Each row is a point on a landscape with many valleys, with its height.
From any point a ball takes the steepest step (drop divided by distance) to one of its 2 nearest points. It stops when none of these is lower. Distance is the straight distance between rows; heights are no part of it.
K_264: [118 134  87 149 121  83 193  67  76 146 104 113 128 113 155 167 147 144
 197 132 145 138 187 150 126]  height 299
K_617: [124 130 138  95 150 131  77 144 150  94 133 105 107 171 145 144  70 141
  92 146 130 105 122 101 127]  height 415
K_195: [114 142 131 156 151 182  79 148 165 117 145 138 153 122  84 147  79  86
  84 122 199 154 157  84 159]  height 418
K_817: [137 102 184 125 110 132 178  84 129 196 102 121 144 109 165  95 176 121
 102  90  92 121 111 184 120]  height 462
K_570: [138 130  86 165  97  77 198  76  60 171 113 163 163  84 143 143 144 137
 185 133 112 156 132 130 111]  height 221
K_404: [131  78 108 157 134  86 209  89  93 133  97  72 144 105 189 119 176 171
 170  95  64 131 112 150 118]  height 576
K_121: [115 130 201 105 104 160 124 115 138 135 149  97 115 131 109 121 147 124
 112 136 137 131 197 121 186]  height 281
K_943: [140  91 112 125 133  83 123 169 183 124  90 191 105 147 157 100 158 147
  99  91  99 141  80 126 100]  height 413
K_358: [114 122 121 162  89 124 180  70  87 175 126 115 147  93 142 123 175 105
 161 131 130 156 124 141 132]  height 211
K_417: [136 140 159 142 143 178 136 143 134 136 154 110 163 119  94 115 116  90
 104 141 156 149 169 105 165]  height 348
K_298: [114 145  89 162 110 108 156 118 107 125 120 165 123 110 135 137 173 122
 156 169 142 163 143 152 100]  height 442
K_117: [118 120 132 121 152 140 128 144 127 116 129  73 128 144 142 114 125 109
 126 153 162 127 134 110 128]  height 49
K_250: [125 117 185 111 136 146 154 147 173 149 115  89 107 125 140  87 160 102
 105 112 120 129 138 139 138]  height 347
K_151: [ 97 135 170  74 128 123 126 180 170 100 120 100  65 147 152 107 134 134
 111 140 117 105 137 129 115]  height 395
K_921: [136 137 159 110 124 102 142 182 237 172 100 165  80 146 162  99 161 108
  81  76 118 104 118 141 109]  height 329
K_769: [100 159 139  91 125 122 108 169 175  78 139 123  50 156 152 135 123 148
  97 173 125 118 149 132 113]  height 401
K_240: [113 140 107 155 149 175  66 135 128 121 153 162 166 111  75 146  54  87
 108  88 194 150 114  80 162]  height 439
K_46: [137 105  84 125 149 130  91 125  98 113 134 137 158 149 116 135  83 149
 129 107 130 128  78 115 116]  height 469
K_935: [119 127  31 133 152 116 108 134  90  83 153 187 147  82 143 123 129 111
 184 141 139 126  95 151 129]  height 227
K_254: [119 120  54 126 138 138 113 121  95 122 158 158 149  74 113 112 127  91
 185  97 141 127  84 160 151]  height 266
K_855: [133 113 100  89 162 129 121 158 184 104 133 123 109 153 159 103 134 123
 135 101 130 103 106 149 142]  height 290
K_385: [127  88 145 112 153 106 100 155 183 116  88 129  98 164 140 127 114 159
 104  81  95 117  76 108 114]  height 175
K_994: [125 106  95 121 155 109 122 161 130  98 126 105 127 143 157 123 124 123
 127 159 139 131 101 115 100]  height 15
K_844: [115 150  57 130 160 144  91 160 131 112 130 210 146  77 108 136  95  70
 140 117 171 125 109 141 111]  height 222
K_413: [126 126  71 169 137 116 161 120  66 127 132 141 155  98 118 122 138 118
 168 128 132 168  98 121 101]  height 133
K_196: [112 156 142 136 133 152 125  97  96 111 150  89 128 144 108 144 131 137
 140 163 173 133 198 125 157]  height 302
K_520: [ 83 124 171 114 108  98 184 114 107 134 102  65  81 123 155 123 172 157
 153 134 122 130 163 136 113]  height 116
K_337: [137 113 125 109 133 128 118 159 200 174 100 182 146 125 145 111 115  79
 123  73 148 118  93 127 115]  height 310
K_949: [140  83  68 122 138 125 125 129 119 126 125 113 170 112 145 107 139 154
 175  72 109 121  79 167 120]  height 589
K_364: [135 157  84 170 155 153 138 100  50 104 175  73 161 130 112 138  97 129
 134 144 171 127 119  83 146]  height 416
K_513: [ 91 157 217 105 113 137 134 159 130 106 124  65  71 137 110 132 118 171
  89 160 105 122 175 112 104]  height 198
K_273: [136 166 100 168 107 123 125  78  45 132 150 143 145 129  85 167 125 141
 157 158 159 137 147 105 133]  height 503
K_981: [105 161 110 132 157 159  96 117 106  84 148 105 126 146 114 151 109 138
  99 159 188 142 181 137 132]  height 282
K_528: [130 136  97 150 123  75 140 123  87  98 130 142 129 137 151 147 136 165
 143 196 116 140 135  99  91]  height 332
K_198: [125 108  47 112 158 121  90 125 123  67 154 123 126 143 166 135 108 156
 142 130 139 116  93 144 131]  height 434
K_24: [143 141 127 131 112 129 162 110 105 150 138 155 152 119 111 128 137 108
 148 148 107 140 126 139 132]  height 495
K_693: [130 169 116 146 130 159 124 167 204 148 132 218 129  96  89 144 100  58
 112  96 159 149 129 128 136]  height 307
K_958: [140 133 127 161 120 134 122 100  81 128 143 126 150 153  80 144 119 147
 128 134 108 144 102 104 144]  height 539
K_605: [140 104 149 131 128 151 101 121 150 153 118 148 149 146  94 132 106 108
 112  90 115 132  78 108 153]  height 275
K_785: [116  98 131 137 125  64 219  92 103 141  80  90 105 112 198 126 168 176
 170 120  74 126 146 138 101]  height 587
K_154: [116 117  91 139 132 154 128  96  94 133 160 129 155  88 118 111 145  77
 178 113 166 133 114 147 168]  height 301
K_433: [110 146 191 136 101 131 137 131 113 125 121  65  99 146 111 148 140 160
 117 173 122 134 169 105 115]  height 173
K_968: [103 160 175  99  83  97 157 164 145 129 117 104  72 128 144 122 165 144
 130 171 118 128 179 140  82]  height 433
K_630: [143  80 129 120 154 137 171 130 147 153 102  92 145 109 167  78 169 127
 133  56  86 114  95 190 121]  height 547
K_12: [133  88  98 129 138  87 132 154 151  99 115 160 105 141 170 100 163 159
 121 125  90 144  80 127 120]  height 391
K_965: [136 144 149 143 100 127  94 175 233 149 132 159 110 121 124 143 121  70
 107 138 146 123 127  90 124]  height 478
K_408: [149 132 111 120  97  96 150 171 179 179 125 218 128 104 175  90 173  92
  98 119 116 124 104 164  98]  height 388
K_549: [139 117 133 141 149 168 130 137 109 150 139 118 179 116  99 109 104  94
 129 116 156 137 121 107 145]  height 376
K_355: [124 126 109 111 156 153  97  98  89  94 153  71 140 162 120 138 100 164
 136 116 161 115 137 131 154]  height 361
K_330: [147 131 180 136  87 135 134  81  86 177 131 116 158 136  91 139 139 140
 142 142 120 122 152 120 148]  height 322
K_163: [151 162  99 120 116 117 131 142 147 120 148 208 116 120 121 139 146 119
 137 175 118 126 144 154 119]  height 389
K_238: [136 104 109 124 148  96 124 118  85  83 130  90 127 156 161 132 115 183
 138 158  98 113  98 102 112]  height 449
K_891: [108 163 130  94 140 141  66 126 131  82 161  91 101 159 142 145  69 131
  76 180 160 105 150 107 128]  height 421
K_689: [127 146 178 141  97 152 100 142 135 135 133  93 126 140  86 143 120 134
  95 160 148 143 172 107 121]  height 228
K_582: [136 153 136 164  77 122 149  69  68 169 128 141 147 124  86 164 147 145
 159 144 138 155 160 126 138]  height 431
K_231: [140 129  68 124 178 138 107 146 175  96 150 169 126 138 140 135  77 107
 112  95 124 130  74 117 157]  height 258
K_966: [121 155 151 114 130 134  91 175 226 120 128 132 110 140 133 142  96  90
  99 150 169 110 149  93 115]  height 467
K_318: [152 160 145 160 100 133 116 178 185 130 123 154 118 146  91 149 126 130
  85 158 103 155 136 127  91]  height 519
K_214: [111 137 129 140 159 161  82 154 190 111 123 124 130 149 111 147  69 107
  80 110 186 149 139  95 129]  height 429
K_832: [139 118  51 126 172 131 128 165 151  97 139 193 138 114 133 113 103 112
 132  93 120 135  70 139 128]  height 229
K_403: [131 123 164 138  91 162 101 137 192 181 127 177 146  99  90 126 123  78
 103  93 154 150 136 120 159]  height 466
K_775: [118 165 123 162 119 139  96 112  87 100 145  85 117 168 104 163 105 169
  89 176 154 140 145  91 113]  height 536
K_804: [109 147  89 131 142 104 135  71  54  88 140  65 106 157 149 176 108 187
 158 139 159 111 171 114 136]  height 360
K_42: [144 117  78 122 149 132 149 165 160 143 132 206 138  94 142  91 118  84
 128  75 107 138  64 146 125]  height 261
K_653: [113 127 126  80 131 140  84 128 154 104 137 127  92 151 133 129 129 118
 138 140 165 113 147 142 148]  height 394
K_756: [130 130 142 134 107 114 159 147 152 147 118 126 117 123 142 111 173 105
 126 162 126 142 137 134  97]  height 358
K_367: [150 125 159 104 146 113 156 150 132 123 105 120 116 156 137 120 132 159
 112 145  72 118 131 133 102]  height 367
K_834: [141  84  92 122 171 141 117 137 135 103 121  84 157 142 138 114 112 163
 147  69 104 113  84 149 123]  height 602
K_827: [122 108 109  91 127  77 163 136 115  97 107 128  99 134 186 115 169 191
 162 126  99 115 155 161 107]  height 387
K_344: [128 107  68 143 126 121 154  74  58 149 132  90 182 102 133 122 134 145
 200  86 140 139 120 150 129]  height 588
K_306: [127 117 145 107 147 173  91 133 184 130 156 159 140 126 103 132  98  86
 112  82 169 127 146 112 196]  height 517
K_555: [115 155  96 170 103 136 143  86  43 166 146 150 160  68  91 129 133  89
 174 115 160 158 127 124 139]  height 579
K_869: [154 137 145 127  71 114 131 136 166 173 141 178 130 110 133 116 160  85
 126 156  97 120 108 142 128]  height 336
K_594: [154 120 117 112 147 131 165 142 160 132 120 170 117 144 133 106 157 135
 119 102  93 133 112 173 135]  height 323
K_281: [143 100 154 103  97  78 169 111 130 161 104 137 108 122 190  98 190 150
 130 120  76 101 110 164 114]  height 308
K_20: [122 147 145  94 100 126 140 110 129 134 122 144 101 139 126 135 166 153
 145 145 138 131 181 176 119]  height 186
K_116: [133 110 216 111 134 138 137 143 170 161  94  95 107 131 123 100 143 119
  91 103  80  91 122 136 132]  height 369
K_750: [149  89  86 129 126  99 138 146 114 141 119 168 158 101 152  99 130 112
 149 118 104 139  64 121 104]  height 690
K_359: [118 165  83 150 146 175  89 143  85 121 164 163 154  84  70 134  72  76
 127 112 168 151 108 102 147]  height 471
K_314: [123 163  67 145 138 112  94  99  65  78 149 122 132 145 140 168 105 148
 118 197 174 112 142 113 103]  height 368
K_288: [120 149 106 161  90 132 142  98  74 156 162 169 142  69 101 122 146  71
 158 144 126 163  96 121 141]  height 548
K_546: [111 100 206 105 143 113 147 117  83 119 106  35 108 141 130 125 125 167
 139 129  84  82 136 105 129]  height 88
K_663: [120 157  93 108 155 134  80  94  93  76 163  72 120 156 156 147  58 152
  74 164 161 100 136 114 132]  height 423
K_688: [137 159 131 154 153 176 135 113  82 122 171  99 171 127  86 128 115 117
 120 142 172 144 180 108 169]  height 325
K_571: [152 147  55 129 143 108 147 105  53 108 152 151 165 115 131 151 107 138
 184 150 132 120 126 134 121]  height 555
K_468: [130 142  98 158 126 155 120 101  39 144 157 135 167 100  70 122 112 115
 164 109 169 151 114 106 147]  height 604
K_942: [127 127  88 148 172 162 124 118 126  91 157 115 123 146 111 128 115 121
 118 119 125 146  94 120 168]  height 632
K_167: [141 116  93 136 138  70 193  88  71 111 100 129 130 136 163 157 136 203
 173 130  86 135 160 129 113]  height 414
K_137: [154 142 106 115 133 109 163 154 153 106 131 185 109 148 145 117 147 144
 118 156  89 127 134 155 122]  height 346
K_146: [141 124  58 128 167 118 121 107  77  66 154  87 133 152 165 139  96 186
 135 136 107 113 106 123 132]  height 441
K_383: [114 126  98 102 153 143 113 113 116  94 139 104 120 142 137 128 131 149
 157 121 156 121 154 167 145]  height 372
K_905: [125 126  75 144 105 109 184  75  73 164 137 165 153  69 153 126 158 105
 184 123 122 144 120 166 136]  height 134
K_322: [141 134 140 149  75 141 102 130 151 179 132 197 140  99  79 136 129  93
 116 113 120 156 100 132 126]  height 334
K_759: [123 111 102 134 162 176  93 116 134 109 157 114 153 137  95 126  83 114
 119  76 153 133  93 110 188]  height 622
K_850: [117 130  93 117 149  98 169  90  73  89 126  55 105 146 162 158 122 200
 180 121 117 116 167 136 135]  height 366
K_654: [ 95 116 151 125 101 127 125  93  94 146 125  75 124 124 134 121 164 113
 163 143 176 133 165 123 139]  height 296
K_781: [122 114 139 132 118 130 131  79  55 147 138  66 155 136 119 135 138 143
 175 123 171 119 160 102 154]  height 324
K_983: [139 141 200 142  99 142 152 133 154 161 103 123 118 141 100 122 155 139
  92 128  94 146 158 149 123]  height 236
K_822: [117 119 166  89 112  93 121 179 193 128 107 127  71 150 162 105 150 126
 110 131 100 101 104 113 105]  height 386
K_647: [137  90 161  81 136 133 131 116 136 139 130  80 132 137 144 104 135 128
 152 100 111  87 122 154 159]  height 147
K_685: [112 166 161 132 106 164  71 156 209  98 145 123  87 145 102 165 100 125
  69 140 149 144 169 105 150]  height 419
K_903: [120 124 147 147 133 160  90 155 202 134 107 159 125 146  96 151  93 108
  91  97 150 160 122 102 125]  height 445
K_54: [123 127 103 142 134 120 125  86  58 116 137  80 134 159 118 152 130 172
 163 132 149 127 136 117 126]  height 345
K_421: [127 157 138 177  86 167  69 121 108 141 178 157 157  91  52 149 132  93
 120 163 187 142 166 100 164]  height 742
K_190: [136 115 196 135 108 109 190  85 107 175  99  96 124 120 149 118 171 138
 131 126  77 119 140 151 126]  height 428
K_514: [125 137  82 135 167 173  89 115  91 108 175 110 166 108 110 130  88  93
 139 126 190 115 127 105 167]  height 424
K_368: [124 126 108 135 123 135  63 117 107 121 133 130 140 158  96 147  97 130
 115 143 163 131 106  91 123]  height 496
K_134: [140 115 169 125 133 137 130 148 227 172 105 173 146 121 126 126  88  71
 112  52 148 121 109  99 142]  height 280
K_569: [117 135 134 128 104  68 141 113  79 108 122  96  94 150 149 162 126 187
 154 191 110 118 151  93  94]  height 359
K_229: [118 149 109 150 119 131 129 144 142 117 130 135 119 122 116 130 156 102
 129 169 155 151 150 139  98]  height 399
K_487: [111 159 174 100 132 149 139 124 138  94 158  87  86 153 121 133 130 142
 115 162 122 123 181 130 171]  height 303
K_473: [149 155 144 153 118 152  85 144 140 136 165 121 157 132  88 150  73  98
  92 168 152 125 120  69 147]  height 425
K_747: [ 91 120 208 119  87 128 145 128 128 149 104  64  95 127 123 117 164 144
 123 137 118 137 157 129 117]  height 166
K_838: [109 171 134 145 103 156  48 123 141  98 158 140 117 118  91 169 123 107
 106 190 184 116 180 124 154]  height 575
K_566: [133 159 107 108 143 126  82 169 190  95 133 155 110 133 145 144  90  95
 109 173 162 101 138 113 109]  height 457
K_595: [143 158 173 173  68 160 104 115 108 158 170 126 162 106  63 154 129 113
 119 162 147 148 173  96 156]  height 778
K_407: [131 125 149 147  89  80 171 118 110 151 102 120 120 121 146 129 168 143
 145 169  98 139 141 124  91]  height 337
K_363: [ 82 126 199  89 147 148 101 167 197 103 104  91  70 151 128 124  93 141
  77  91 128 115 147 102 139]  height 212
K_199: [122 148 105 150 150 143 109  91  65  95 166  47 139 147 134 142 107 138
 112 162 185 112 138  77 140]  height 422
K_670: [145 139 121 151 133 138 140 166 146 141 107 166 146 136 102 127 122 117
 100 139 112 168 118 135  88]  height 480
K_913: [148 106 104 122 127 109 117 129  90 131 109 151 151 146 120 130 114 168
 149 137 117 140 106 129  86]  height 435
K_187: [156 142 101 122 139 130 137 132 115 125 156 149 146 134 122 124 110 104
 142 159 118 123 105 122 141]  height 468
K_739: [114 127 152  62 158 150 100 148 174 103 143  92 108 145 147 115  93 113
 120 118 159  93 158 131 167]  height 405
K_695: [141 162  65 161 132  95 155  81  30 120 139 130 142 125 123 180 105 163
 176 151 150 124 152 101 125]  height 537
K_673: [136 148 181 119 114 123 121 170 252 175  99 167 108 132 135 128 121  88
  92  70 133 117 135 118 124]  height 306
K_35: [150  66 121 134 154  98 177 126 117 136  86  89 159 112 172  96 165 164
 152  87  68 113  94 166  92]  height 561
K_212: [115 143 114 111 121 100 174 103 104 124 109 120 108 132 149 142 160 150
 172 154 137 134 180 168 119]  height 251
K_884: [122 141 178 105 131  93 185 145 120 102 118 104  81 142 152 129 158 170
 126 160  57 115 158 136 114]  height 378
K_634: [125  96  91 123 132 142 108 107  96 143 124 111 166 121 121 119 128 145
 171  80 151 133 112 164 124]  height 568
K_928: [127 144  44 134 170 128  98 153 135  75 141 203 128 107 139 134 110 103
 138 142 152 133 101 145 124]  height 189
K_524: [126 113  82 113 114 107 152  91  98 131 134 133 135 102 167 125 169 128
 196 115 131 118 125 173 130]  height 201
K_908: [129 137 175 129 107 165  85 153 215 149 142 168 144 119  86 144 105  90
  94  98 174 137 179 100 176]  height 502
K_894: [138 134 120 126 166 161 132 149 143 117 114 127 149 154 102 134  98 128
 107 119 145 149 133 141 114]  height 447
K_459: [107 160  68 145 168 159  81 126 100  78 157 143 143 112 114 139 101  92
 130 162 188 125 130 128 144]  height 412
K_426: [137  91 162 114 159 123 156 152 185 163  90 112 111 128 174  79 167 113
  93  49  99 104  92 168 127]  height 535
K_515: [139 117 102 150 103  67 192 102  76 146 108 137 148 109 170 136 155 140
 169 169 111 141 137 111  93]  height 289
K_354: [134  92 163 136 134 129 143 136 209 190  97 147 125 119 159  96 147  87
  82  46 108 116  83 140 130]  height 518
K_995: [157 138 180 118 156 139 141 160 151 125 122 104 129 155 114 130 105 126
  92 153  84 112 139 112 112]  height 379
K_350: [117 127 113  88 152 119  83 155 176  80 118 141  87 168 155 136  85 163
  86 125 126 111 111 128 110]  height 409
K_304: [139 155 115 114 134 140 107 159 178 122 140 181 112 132 127 130 118  89
 115 151 144 118 132 135 134]  height 436
K_224: [124  74 168 111 162 125 114 137 148 115  92  74 108 153 135 110 123 157
 112  81  84 103  86 124 123]  height 146
K_387: [121 126 105  94 174 115 121 154 141  64 122 102  97 160 165 126 107 185
  99 134 106 121 116 137 111]  height 404
K_422: [120  85 168 115 137 130  94 123 115 133 106  71 128 158 124 115 114 146
 123 111 124 110 101 105 126]  height 179
K_390: [122 116  81 136 110 115 116 149 155 142 110 221 124 103 138 108 154 101
 128 109 140 156  97 154  95]  height 410
K_702: [112 171 110 179  99 124 113  93  96 120 149 149 116  97 102 171 169 103
 160 189 172 139 174 131 145]  height 667
K_245: [130 107 108 109 124 119  93 144 161 142 108 186 131 134 129 125 119 115
 136 100 146 126  93 140 111]  height 356
K_601: [122 124 155 121 150  96 196 114  95 102 101  70  94 139 160 133 143 191
 151 132  59 108 150 136 121]  height 383
K_4: [139 115  74 151 161 110 167 141  93 102 127 104 154 129 152 117 138 140
 151 147 111 145 104 122 100]  height 59
K_916: [125 160 117 146  95 158 107 139 130 165 144 216 141  71  70 129 121  67
 130 116 143 163 123 143 137]  height 460
K_6: [131  88 150 131 153 128 104 146 196 148  92 149 124 148 124 135  97 114
 107  55 109 117  68 105 135]  height 225
K_462: [145 122 196 116 145 155 114 162 188 136 120 121 125 150 105 130  93 117
  82 118 106 108 135  95 148]  height 393
K_758: [147 101 110 142 120  94 184  70  60 158 124  91 173 107 153 132 138 141
 197 112 109 116 119 131 134]  height 603
K_262: [127 155  94 129 135 105 110 130 106  73 145 119 110 153 149 157 100 161
 102 203 128 129 137 110  95]  height 354
K_279: [127 151  90 134 158 164 105 152 170 124 136 204 140  93  92 142  73  69
 125  82 164 143 111 128 147]  height 260
K_862: [127 152  63 139 145 125  83 116  84  90 158 157 134 128 122 153 105 127
 142 171 162 117 117 129 117]  height 390
K_320: [133 153 207 107  76 103 142 171 165 142 122 103  79 135 132 131 152 146
 109 170  77 102 154 131  97]  height 417
K_500: [133 115 105 104 184 138 107 158 200  97 131 128 124 149 157 140  86 113
 117  83 120 107  84 110 147]  height 276
K_120: [129 141 143 164 118 175 111 156 152 149 152 140 166  95  82 120 114  61
 106 136 177 162 155  93 147]  height 384
K_414: [116 116 142 108 142 115 158 132 117 108 127  68 108 140 161 107 156 133
 154 142 116 121 141 130 122]  height 79
K_761: [100 122 201  93 109 150  81 157 215 132 111 118  87 149 116 137 107 124
  90  98 158 117 158  97 148]  height 220
K_731: [108 166  62 177 133 135 128 132  70 111 143 178 143  86  90 137 132  97
 157 158 150 164 109 115 113]  height 238
K_209: [113 146 163 126 137 171  92 138 142 103 145  88 128 152 103 139  99 137
  80 141 176 140 186 102 145]  height 265
K_132: [142 100  91 118 167 167  93 118 131 101 156  81 169 139 121 124  86 145
 141  65 133 111  99 130 167]  height 612
K_684: [141 130 193 137 109 122 182  84  88 169 104  89 135 139 113 138 142 156
 145 136  93 124 173 131 123]  height 396
K_508: [148 107 101 123 146 137 165 137 137 150 116 178 153 114 137  93 142 116
 138  68  99 140  87 173 131]  height 294
K_868: [115 166  84 185 113 157 106 119  78 116 155 166 134 116  64 149 123 114
 121 146 148 175 111 106 127]  height 351
K_271: [130 147 101 126 143 153  96 139 138 116 156 161 131 116 107 134 109  77
 136 147 160 124 116 118 153]  height 438
K_150: [139  98 131 117 120 136 150  92 107 167 114 120 159 123 126 106 145 139
 151  85 109 129 120 176 133]  height 544
K_678: [150 107  96 147 137  85 172 105  69 109 116 151 148 134 145 132 136 189
 148 128  67 143 100 128 118]  height 440
K_679: [123 116 150 157  79 143 164  85 104 205 118 144 164  81 134 107 169  91
 115 115 119 162 101 155 122]  height 298
K_622: [140 132 191 134 148 173 105 158 201 127 132 113 149 143  98 137  69  99
  67 112 140 126 156  66 172]  height 400
K_52: [120 148 159 122  96 162  70 130 178 131 146 153 121 119  84 142 131  98
 113 144 178 131 183 126 165]  height 532
K_313: [147  81 139 147 122 118 132 112  93 167 104 129 165 127 116 116 138 132
 130 112  91 126  62 116 116]  height 640
K_266: [141 134 103 162 150 145 131 133  77 131 150  97 179 124 100 124  96 105
 135 143 150 136 101  81 120]  height 402
K_635: [117 133 101 133 185 166  95 145 147  96 128  99 148 158 121 133  73 132
  82 114 164 147 129 119 123]  height 437
K_940: [122 123 142 142 115 135 108 159 210 140 101 164 100 151 114 132 140 115
  90 101 139 158 118 132 105]  height 473
K_3: [126 143 126 159 113 162 112 114 105 139 145 162 147 123  59 133 121 118
 124 119 138 168 122 128 156]  height 470
K_712: [147 145  72 129 168 163 128 140  83 116 165 151 164 103  89 125  64  98
 136 106 127 139  86 119 152]  height 497
K_645: [135  91 158 114 138 114 129  99  88 126 107  67 136 155 124 130 135 180
 149 108  87 101 111 136 127]  height 132
K_165: [111 128 133 140 108 123  84 127 104 111 120 109 110 162 110 151 127 160
 121 170 159 143 133 104  91]  height 520
K_327: [140  84 125 139  91  95 149 100  95 176 113 158 158 102 162 106 157 116
 144 129  88 127  72 137 107]  height 670
K_104: [140 136 205 138  76 112 156 131 167 182 102 145 105 123 135 112 182 139
  82 129  59 120 131 164  99]  height 148
K_201: [130 112 162  93 169 130  99 164 171 107 103  85 123 164 145 129  69 136
 100 115 120  97 111  92 107]  height 420
K_667: [148  95  84 104 128  82 166 141 134 108 110 174 115 119 196  89 188 175
 148  99 105 122 125 184 109]  height 365
K_89: [123 120  80 147 103 108 158 122 108 147 103 203 149  86 148 110 170 119
 144 127 136 166 120 178  88]  height 448
K_502: [118 153 123 157 108 156  97  98  88 130 151 146 148  98  74 147 147  94
 149 157 192 140 176 129 148]  height 705
K_740: [140 111 178 104 111 145 120 103 123 154 135 109 136 137 112 120 138 120
 142 122 122 109 140 128 171]  height 217
K_607: [163 132 190 139  70 122 149 123 153 189 124 157 131 112 126 116 159 107
  98 145  61 117 109 143 125]  height 245
K_26: [141  95 203 108 145  94 146 163 165 143  79 122  84 137 150  95 151 146
  93  97  48  77 103 137 105]  height 392
K_397: [105 166 157 122 112 139  84 158 177  86 145 104  71 164 118 152 108 146
  76 173 111 129 147 111 135]  height 411
K_529: [ 84 134 228  97 135 151 121 169 156 111 115  68  76 146 101 115 108 167
  75 111 109 119 158 110 131]  height 207
K_888: [141  95 155 123 116 142 151 115 157 202 108 149 146 103 167  81 159  86
 102  69  97 115  86 165 124]  height 491
K_43: [147 120 143 136 146  85 193  79  65 141  96  77 128 143 147 156 126 184
 171 133  72 107 150 122 130]  height 397
K_925: [112 141  98 150 135 123 168  88  76 139 124 103 149 104 129 145 137 122
 187 148 179 138 182 142 122]  height 335
K_192: [146 125 179 148 129 172  84 142 147 136 157 107 157 137  89 142  80  97
  76 136 148 122 147  53 182]  height 408
K_642: [126 153 104 135  97 137 145 114 117 167 142 212 139  68 123 107 148  70
 145 122 124 150 101 161 135]  height 513
K_849: [155  89 120 123 115  77 178 132 132 144  95 181 127 109 197  87 190 166
 118 110  71 122 103 163 104]  height 341
K_76: [120 129 216 102 111 104 149 169 156 133  96 118  65 133 131 108 155 169
  93 135  53  95 132 133  96]  height 403
K_722: [116 176 110 167  96 133  76 128 125 102 152 148 117 106  98 168 151 100
 146 211 170 119 168 127 118]  height 621
K_94: [ 99 129 148  66 132 102 143 137  94  89 131  64  85 144 165 129 105 187
 152 155 105  89 150 118 108]  height 382
K_257: [138 158 154 121 107 145 141 103 119 141 135 134 127 128  99 144 148 126
 147 154 144 133 203 154 144]  height 278
K_830: [138 128 164 134 109 144 153 139 166 170 111 133 138 124 117 104 156  97
 100 114 119 146 133 146 120]  height 305
K_625: [110 120 188 116  75 124 123 109 122 168 110  95 126 124 122 124 165 123
 139 158 157 127 176 128 113]  height 239
K_303: [139 121 125 174 104 127 127 124  85 157 120 151 163 125  81 128 126 126
 126 129  93 154  70  99 110]  height 591
K_587: [105 138 156 116  97 130 117 164 188 129 100 139  81 140 117 120 163 129
 102 130 145 150 152 155 104]  height 501
K_833: [143 114  85 137 105  83 117 147 115 106 118 192 137 133 139 132 139 158
 140 167 114 143 108 123  92]  height 385
K_899: [123  98 109  82 162  99 140 157 126  68 114  91 105 147 180 112 139 201
 142 112  91 103 127 155 105]  height 398
K_574: [128 110 125 108 157 110 187 100  97  93 120  42 119 133 164 128 142 193
 171  96  77 105 146 153 140]  height 375
K_308: [121 135  56 108 172 143  82 124 121  72 157 102 133 142 158 138  70 132
 109 143 152 109 111 128 138]  height 427
K_558: [132 107 111 107  96  77 184  81 110 154 115 149 119 105 194 123 182 149
 174 120  97 112 141 178 125]  height 256
K_310: [115 105 197  86 150 142 131 122 116 117 132  38 125 138 135 108 119 142
 132 119 118  83 148 116 166]  height 111
K_95: [137  85 128  81 111  83 133 123 139 127 116 138 101 135 177  98 169 149
 144 108  86  91  96 163 136]  height 342
K_419: [115 107 143 103 114  85 131 157 164 112 117 142  66 144 174  98 185 148
 124 135  91 118  97 139 122]  height 370
K_852: [112 143 157  96 122 108 109 114  87  94 134  71  98 167 140 154 102 179
 127 181 119  97 148 101 112]  height 374
K_552: [136 104 141 130  97 148 117 113 125 187 129 173 160 101 105 107 121  88
 128  87 121 143  77 138 149]  height 78
K_17: [138 133 124 116 122 142 172 105 115 159 127 157 151 114 127 111 156 109
 149 116 132 138 148 186 144]  height 521
K_179: [144 127 142 126 110  92 137 160 212 182 106 195 105 125 175  92 181  93
  80  95 106 120  88 140 101]  height 357

Where does a ball stop that starts at each point below?
K_759 -> K_304
K_146 -> K_281
K_327 -> K_994
K_421 -> K_552

Call two points neighbours if one is among the 2 nearest of the other. Go from one point of each pair to the other, from neighbour to neighbour, staying as low as possible. Name the highest point that can't be avoided.
K_134 / K_20 -> K_89
K_417 / K_367 -> K_601
K_528 / K_417 -> K_94
K_552 / K_224 -> K_605
K_994 / K_20 -> K_196
K_546 / K_224 -> K_422
